A landscape with many valleys, sampled at points; each row gives a point and its height.
A ball rolls from a point to the lowest of its 5 nearest points, and stops where none of them is lower. Distance is the straight distance between rows; heights are no part of it.
q46: [ 82  44 129  76 138 122 123 103  73]  (h 0.62)
q643: [110 121  78 116  77  55  47 116 133]  (h 3.62)
q701: [ 82 131 144 115 105 103  71  92  72]  (h 2.32)
q982: [ 95  48  59  80 111 114 126 122 109]  (h 2.02)
q403: [ 98  66  64  88  88 111 110 129 106]  (h 6.61)
q413: [ 89 140 128 100 120 122 108  68  68]  (h 3.30)
q983: [ 75  64 126  80 119 122 117 108  70]  (h 1.76)
q555: [ 97 153 125 114 121  91  83  47  57]  (h 3.16)
q63: [ 93  60  94  87 104 115 128 118  92]  (h 8.11)
q621: [ 99  98 103 107  83 110  98 111 107]  (h 3.14)
q307: [ 96  54  96  83 112 117 148 108  98]  (h 5.81)
q146: [ 86  53  63  93  93 105  87 133 114]  (h 6.33)
q556: [ 91  15  58  91 150  93 113 146 103]  (h 5.92)
q773: [106 149 128 112 109  93  92  57  77]  (h 2.53)
q92: [131 130 104 108  83  42  80  67 113]  (h 1.17)
q899: [ 90  32  53  96 118 110 102 139  95]  (h 0.98)
q246: [122 133  97 110  91  84 104  83 125]  (h 0.63)
q770: [115 137 117 108 107 113 136  65  96]  (h 4.92)
q588: [ 94 122 127 101 108 118 119  87  91]  (h 3.18)
q363: [112  88  71  94  93 124 143 106 121]  (h 4.26)
q997: [ 68 115 142 102 107 116  78  96  65]  (h 2.59)
q478: [125 132 111 111  79  42  59  81 113]  (h 0.99)
q530: [ 85  37 108  88 125 111 119 114  82]  (h 4.89)
q434: [130 140 113 112  98  71  95  58 101]  (h 3.43)
q221: [ 97  83 101  95 101 128 125 104  91]  (h 7.26)
q917: [ 97 124 121 118  80  71  50 106 116]  (h 2.35)
q921: [123 118  78 102  81 103 119  98 127]  (h 2.26)
q446: [119 146 121 108 108  55  83  30  69]  (h 4.19)
q72: [ 82  92 126 112  79 100  50 139 101]  (h 3.60)
q12: [119 103  61  93  81 108 124 107 133]  (h 0.82)
q930: [112 123 101  91 112 127 177  66 101]  (h 5.34)
q415: [125 119  93  92 101 123 157  85 118]  (h 4.58)
q497: [ 79  72  94 110  77 101  54 139 100]  (h 6.32)
q677: [110  91  32  95  84 111 123 118 136]  (h 5.21)
q231: [108 112  88 103  76  90  91 113 119]  (h 0.37)
q40: [ 86  79  91 103  86 108  82 129 108]  (h 5.58)
q169: [ 91  41  96  96 114 113 107 132  97]  (h 7.78)
q825: [121  94  57  82  90 118 151 105 128]  (h 3.27)
q840: [ 77  66 111 104  87 114  77 132  96]  (h 3.83)
q570: [120 141 118 115  98  53  77  47  92]  (h 3.80)
q952: [130 126  79 109  87  79 110  87 126]  (h 1.42)
q934: [ 77  74 123  90 107 121 111 115  83]  (h 2.48)
q662: [109  95  69 102  83 107 102 117 129]  (h 3.41)
q232: [ 80  78 125  78 129 127 130  96  69]  (h 2.84)
q240: [125 133  82 111  78  68  82  95 133]  (h 1.93)
q661: [ 72 114 133  93 123 132 101  91  63]  (h 2.94)
q459: [102  82  98  90 109 129 155 102  96]  (h 7.09)
q506: [ 74 143 154 108 129 112  59  79  44]  (h 3.71)
q633: [108 133 120 113 101  94 102  76 104]  (h 1.79)
q925: [ 93  20  71  88 131 105 122 136  99]  (h 5.26)
q992: [ 89 106 109 109  85  99  69 118 110]  (h 2.86)
q345: [ 94  94 114  74 130 138 160  79  77]  (h 4.54)
q205: [ 98 146 140 118 117  81  63  59  69]  (h 3.19)
q235: [ 93  79  45  93  86 108 104 128 124]  (h 6.38)
q28: [129 120  76 108  75  31  59  89 128]  (h 3.28)
q2: [ 81  47 125  57 161 124 143  83  58]  (h 2.12)
q501: [ 73  98 132 114  95 112  71 112  85]  (h 2.57)
q655: [120 122  52  99  75  67  71 109 145]  (h 3.35)
q294: [ 99 133 132 113 100  95  77  81  87]  (h 2.14)
q543: [ 76  95 128  77 129 140 136  85  59]  (h 3.78)
q248: [ 97 125 128 119  96  82  66  96  94]  (h 2.10)
q142: [ 93 108  87 110  72  89  50 130 124]  (h 1.99)
q496: [107  97  93  93  95 118 137  97 110]  (h 5.88)
q464: [115 127 120 117  87  82  80  82 107]  (h 1.82)
q320: [119 124  96 114  76  62  58 106 122]  (h 2.71)
q9: [ 91  91  65 101  79 101  79 135 116]  (h 5.86)
q624: [117 124  78 109  72  71  72 111 129]  (h 2.67)

Two balls start at each pair of points below. Name the first point that both come to, or write none.
q701 and q446 => q246
q459 and q235 => none
q773 and q661 => q633
q997 and q506 => q246

For each start below, name the point where the ball stops.
q501 => q246
q930 => q46
q496 => q231
q40 => q231
q403 => q899

Call two points neighbours if one is among the 5 nearest of the other. Go from one point of each pair to the other, from neighbour to neighbour, staying as low as possible. Name the highest point that can't be avoided.
q46 and q478 => q661
q899 and q478 => q925
q231 and q12 => q921
q231 and q478 => q464
q231 and q246 => q952
